Points on a hilly landscape, in no order, each with its height.
A ball rolls from a point to the lowest of its 2 nearest points, and stops where none of them is lower. Distance is the straight distance between rows; heights are no part of it.
j555: [112 128  64 114 102  54  99  73  96 119  83  91  99  84 103  89 118 135
  95 103 111  81  93  81  91]  (h 395)
j882: [105 111  79  95 114  62 101  53 105 118 100  94  97  78 117  54 111 119
  93 118 101  98 106  84  84]  (h 364)
j436: [103 127 136  69  95 119  97 113  98 124  99 101  87 106 109 143  83  79
  79  99 118 122 126  67  80]  (h 291)
j313: [114  63  73 109 119  59 114  66 112 115  97 119  79  70 114  75  98 113
 110 108 114 107 114 135 128]  (h 567)
j32: [100 103 115 122  95 116 103  98  69 114  98 117 119  89 100  92 114 100
  94  96  94  93  78 144 143]  (h 495)
j933: [106 103 101  84 104  90  96 109  78 120 129  92  83 120 117 141  73  91
 107 107  97 102 123 131  99]  (h 216)
j698: [ 99 104  81 143  81  88 105 112  72 113  96 108  81 121 101 115  77 111
 127 105 108  92  96 149 108]  (h 408)
j937: [ 88 105 133  88  95 161  97 106 128  79  98  91 128 111 103  91 113 112
  87  93  71  91  91  57 104]  (h 317)
j7: [111 111 114  84 109 102  90  83 101 125 164 103 126  99 116 102 108 104
  98 104  82  99  94  94 121]  (h 211)
j69: [101  81 116 109  86  74 104 128  83 103  66 112  75  75  86 106  78  92
 107  84 103 114  90 118  99]  (h 424)
j992: [112 126 120  78 110 105 101 109 116 116  90  98 109  96 109 144 100  87
  73  85 131 118 105  62 110]  (h 334)
j220: [ 97  80 108  83 117  76  92 128 101 109 103  95  87 119 107 127  67  85
 116 107 101 103 103 126 105]  (h 283)
j607: [ 95  80 110  82  83 113  93 104  63  99 116 118  94  65  85 109 112  73
  77  97  83 102 108 118  97]  (h 393)
j654: [ 78  90 112  77  90 163  83 128  78  77 109  95  98 115  81 110  96  84
  89 113  50  81 113 118  86]  (h 64)
j158: [ 95  90 102 106  78  71  94 117  71 101  72 110  89  60  81  97  94 105
  98  91  85  91  86 103  88]  (h 439)
j910: [ 82 127 115  92  89 114  89  73  93 105 122  91 121 116 104  67 121 102
  95 121  90  86  97  72  67]  (h 259)
j773: [104 115 103 127 101  82 107 109 104 111  67 101 103  95 100  96 101 133
 113  83 100  87  80 114 131]  (h 337)
j775: [ 83 101 123  74  92 165  81 136  91  83  95 103  96 110  84 129  92  71
  73 105  74  94 115  97  81]  (h 157)
j587: [ 89 109  81 137  86 116  69 153 102  80  79  98 109 136  81 122  92 100
 110 104  96  74  79 129 107]  (h 166)
j808: [105  75 109  62  95 119  95 105  70 102 138 108 106  67  87 111 109  94
  93 103  45  88 118 116 116]  (h 325)
j345: [ 98 131 107  99  94 140 114  78 124  79  81  87 117 110 102  87 134 103
  80  91 123 105 106  54  85]  (h 235)
j594: [100 147 106  83 113 118 120  70 104 108  57  92 131 100  90  89 133 101
  74 119 131 123 112  22  77]  (h 152)
j611: [ 88  84  82 104  91 151  92 127  71  72 111  94  91 125  85 125  88  91
 103 109  62  77 116 150 106]  (h 191)
j830: [108  76  83  78  91  99 101 106  75  97 140  97  85  91  96 126  90 112
 113 102  54  79 128 127 107]  (h 221)
j993: [101  84 105 106  99  96  88  95  71 114 126 118 128  78  91  90 120  99
 100 110  78  83  74 134 138]  (h 478)
j765: [111 118  86 107  90 107 110  84 126  81  95  85 120  96 104  97 124 124
  92  80 115  95  96  54  98]  (h 269)
j332: [ 96 124  89 147  74 111 116  94  53 113  81 100  82 114 101  96  96 117
 117 103 100  88 104 157 106]  (h 392)
j694: [100 134 120  84  91 117 104  58 102 119 104  91 133  95 111  69 137 111
  84 117  98 100 102  39  81]  (h 219)
j228: [124  92  68 111  93  85 112  67 140  89 112  91 109  83 116  82 128 130
 100  80 113  97 111  67 111]  (h 313)
j581: [ 97 106 104  55 131  85  90  81 110 122 127  92  95 102 123 114  80 107
  99 122  90  88 133  95  90]  (h 209)
j626: [ 92 131 110 116  90  96  99  99  88 107  88 100  89 112  98  83 101  84
  96  97 127 115  95 102  73]  (h 331)
j758: [ 98 135 104 129  71 132 117  80  62 108  64  88  91 113 107  74 129 130
 105  95  86  78 100 140  99]  (h 376)
j295: [ 95 115 116  85  96 118 103  67  99 104  67  91 127  84 108  59 146 123
  94 105  81  70  94  92 104]  (h 377)
j130: [107 100  84 118 107  65  93 117 109 105  79 106 101  95  95 122  99 111
 103  90 119  90  77 101 120]  (h 320)
j477: [ 92  99 129 108  96 148 108 105  91  98 126 101  93 130 114 103  77  72
  98  96  98 130 105 126 105]  (h 482)
j218: [105  92 114  77 143  94  97  82 113 116 126 100 123  91 119  92  87 115
 115 115  82  89 103 125 140]  (h 198)
j491: [ 94  88  98 109  86  70  85 113  67 112 114 113 105  75  83  95 100 105
 105 106  72  83  79 114 103]  (h 456)
j955: [111  89  77 104  84  89  90 139 111  80  92  94 101  92  83 144  96 127
 107  80  82  70  88  77 108]  (h 251)
j956: [103  67  50  61 133  67  75  91 113  86 137 102  98  89  85 113 113  85
  88 125  93  79 113  88  94]  (h 592)
j672: [ 96  85 115  95  94 141 101 122  99  88 136  91  79 149 111 124  65  65
 111 102  96 130 118 125  87]  (h 446)
j741: [107 111 105  94  83 128 105  97 128  83 112  79 123  99 111 103 114 136
  98  78  74  86 101  49 101]  (h 296)
j567: [110  72 101 128  75 133 111 105 101  76 118 116  73 107  97 111  99  75
  98  74 120 127  98 121  98]  (h 550)
j80: [ 87  99 120  80  96 141  92 101 115  81 132 101 116 110  96  96 111  80
  86 103  87 106 102  63  85]  (h 361)
j539: [104  64  73 105 108  86 106  81 112  90 118 113  92  86 104  96 105 107
 112 102 104  92 112 128 122]  (h 533)
j549: [101 127 109 107 128  83 113  91  83 130  64 108  92  97 105  93  98  96
  97 102 123 108 100 148 128]  (h 279)
j614: [105  60  74 103 103 102 114  92 133  67 110 102  70 111 109 114  96 101
 118  85 123 102 127 121 103]  (h 467)
j665: [116  86 106 103  93  56 104 120  97 112  73 105  73  85  97 121  84  83
  98  82 132 126  88  95  89]  (h 401)
j663: [100  95  82  79 120  67  89  68 112 110 137  93  94  98 119  84  95 101
  99 119 100  98 112  85  80]  (h 303)
j165: [112 103  79 118  88  94  90 130  99  97 101 103  94 105  94 146  98 118
 105  83 103  77  93 111 117]  (h 287)
j253: [ 97 100  91  69 113  95  89  96  88 106 136  94  97 103 107 122  90 106
 103 116  73  77 127 119  99]  (h 65)
j178: [ 87 100 122 105  99  98 104  91  96 107 116  98 102 106 110  68  85 104
 116 104  83 107  97 113  97]  (h 282)
j92: [ 81 107 101  76 119  71  71 119  89 105  93  99 137  89  78 102  93  83
  85 126  90  92  72  60  85]  (h 368)
j271: [ 96  96 116 142  78 151 124  91  63 100 126  98  98 126 116  86  79  85
 107  99  83 125  92 144 116]  (h 500)
j657: [116  63  67 117 107  39 106  75 121 117  98 113  80  72 115  70  91 120
 113 105 108 110  95  99 110]  (h 586)
j125: [ 89 113  91 111  85 115  85 132 108  72  80  84 120 113  87 111 105 124
 103  91  78  64  79  79  96]  (h 220)
j478: [ 94 119 100  99 112  65  74 124  90 117  89 100 122  97  89 115  92  89
  90 108 108  94  70  85 101]  (h 345)
j695: [108  56  79 139  64  74 118  86 106  93 112 120  73  79  93  67 101 111
 126  90 105 115 102 105  87]  (h 624)
j4: [113  77  93 132  73  81 127  75 108  95  97 113  71  76 103  51 110  99
 114  79 121 136 106 103  87]  (h 629)
j457: [ 94 118 114  96 133  82 116 118 119  99  20  98  92  96  89  89  93  91
  98  90 128 116  92  96 104]  (h 336)
j75: [108 134  88  98 100 116 132  68 119  84  57  82 115  98  93  74 137 106
  85  93 135 127 110  36  70]  (h 194)
j198: [105 131 107 103 142  74 122  95 115 124  44 103  88  95 102  81 108  96
  95  93 130 121  96 111 117]  (h 311)
j305: [ 79 142 114 101 105 105  87  96  98 110 100  93 108 129 102  81  99  86
  97 119 114 102  98  92  71]  (h 302)
j742: [ 93 105 128  73  92 136  89 130  98  98 107  98  89 114  99 135  79  78
  87  99  88 108 118  87  79]  (h 227)
j949: [117  55  64 127  80  42 109  98 115 109  96 117  76  67  95  93  92 125
 123  94 104 105  92  88 100]  (h 602)
j23: [ 96 106 110  98 130  89  98 110 101 116  88  98 105 113 112 115  76 101
 111 105 107  96 100 141 133]  (h 247)
j705: [ 92 136 107 106  98 110 109  74  92 107  71  87 105 109 110  62 127 131
 106 104  90  74 102 113  97]  (h 360)
j938: [103  84  96 139  73 116 100 124 109  66  90 110  81 112  82  97  95  86
 108  80 120 114  77 101  82]  (h 580)
j325: [ 94  64  84  59 120  90  85 102 107  85 140 105  96  95  82 107 105  70
  95 114  88  97 115  96  92]  (h 514)
j469: [ 84  91 101  70 111 104  82 111 107  85 127 101 112 108  83 104 100  68
  90 116  95 101 100  72  77]  (h 428)
j265: [ 88  75  76 123  95 126  85 142  89  73  99 105  90 137  79 123  81  82
 118 113  90  88  96 153 109]  (h 74)
j788: [105  85  41  97 119  63  78  79 110  92 136 107 103  95  93 107 124  97
  89 120 115  78  94  90  97]  (h 506)
j547: [100 113 128  97  97  81 112  99  92 117  75 106  81  85  98  84  92  77
  92  90 122 137  98  90  82]  (h 365)
j984: [ 96  86 121  79 127  86 106 120 128  93  51 101  88 100  99 113  81  71
  93  90 139 125 100  92 100]  (h 370)
j508: [104  74 104 135  74 138 128  82  78  86 122 112  80 101 109  88  94  86
 107  85 101 128 108 141 112]  (h 518)
j676: [ 75 110 114 105 120 125  89 122 112  82  61  99 117 119  93  92  98  95
  96 103 104  84  88 123 117]  (h 224)
j833: [ 93  72 101  65 112  94  91 129 112  72  68 100  86  96  82 131  81  57
  87 101 130 109 108  82  69]  (h 427)
j366: [115  81 101  90 125  80  93  99 111 117 155 110 118  99 108 109  96 102
 114 103  85 100  87 111 140]  (h 126)
j947: [109 142 104  76 114 110 115  54 114 123  88  92 139  95 106  91 127 114
  76 122 122 121 120   9  85]  (h 183)
j240: [113  93  82 128  85  65  97 135  93 121 100  97  75 135 108 145  66 112
 133 104 112  94  97 135 102]  (h 429)
j466: [131 102 106  70  97  77 106  98 110 126 108  95  92  71 119 147  98 101
  79  75 118 119 117  66 104]  (h 369)
j407: [ 92  99 137  75 141 124 103  80 124 107 125 101 127 107 122  74  88 107
 114 117  85 101 108 113 131]  (h 236)
j679: [ 81 109 102 118  93 138  81 134 106  69  60  93 119 117  84 101 108 107
  93  95  86  70  74 106 106]  (h 200)
j853: [116 106 104  78  86 104 113  79  96 112 103 101  83  64 115 118 109 103
  77  80 107 109 138  95  99]  (h 410)
j143: [ 94  85  95  80 103  80  85 119 102  82 104  90 141  82  74 101  95  98
  98 106  76 101  72  37  87]  (h 391)
j747: [100  76 102  96 101 113 107 107 118  80 123  92  71 136 112 117  75  81
 116  94 116 118 122 119  83]  (h 378)
j81: [114 103 105 124  71 105 128  83 109  84  80 102  81  84  95  61 119  91
  96  71 126 140  98  73  73]  (h 610)
j85: [ 87 109 143  97 119 110 106  93 104 115 124  93 117 124 121  66  66 107
 128 113  74 112  95 114 111]  (h 263)
j848: [103 104 109 134  71 122 107 102 110  72  95 100  98 108  90  74 112  88
  96  78 120 124  72  71  75]  (h 596)
j68: [ 98 122 101 124 107  75 109  89  98 115  64  93 107  93 103  58 111 143
 120 100  87  80  79 112 112]  (h 347)
j822: [104 113  59 118 108  68  85  80  99 108 118 104 108 100 101 103 123 119
  97 112 115  69  86 105 106]  (h 433)

For each start below, name the point where the ball stops.
j993 => j594
j853 => j654
j4 => j747
j68 => j679
j626 => j594
j143 => j679
j949 => j747
j833 => j23
j788 => j253
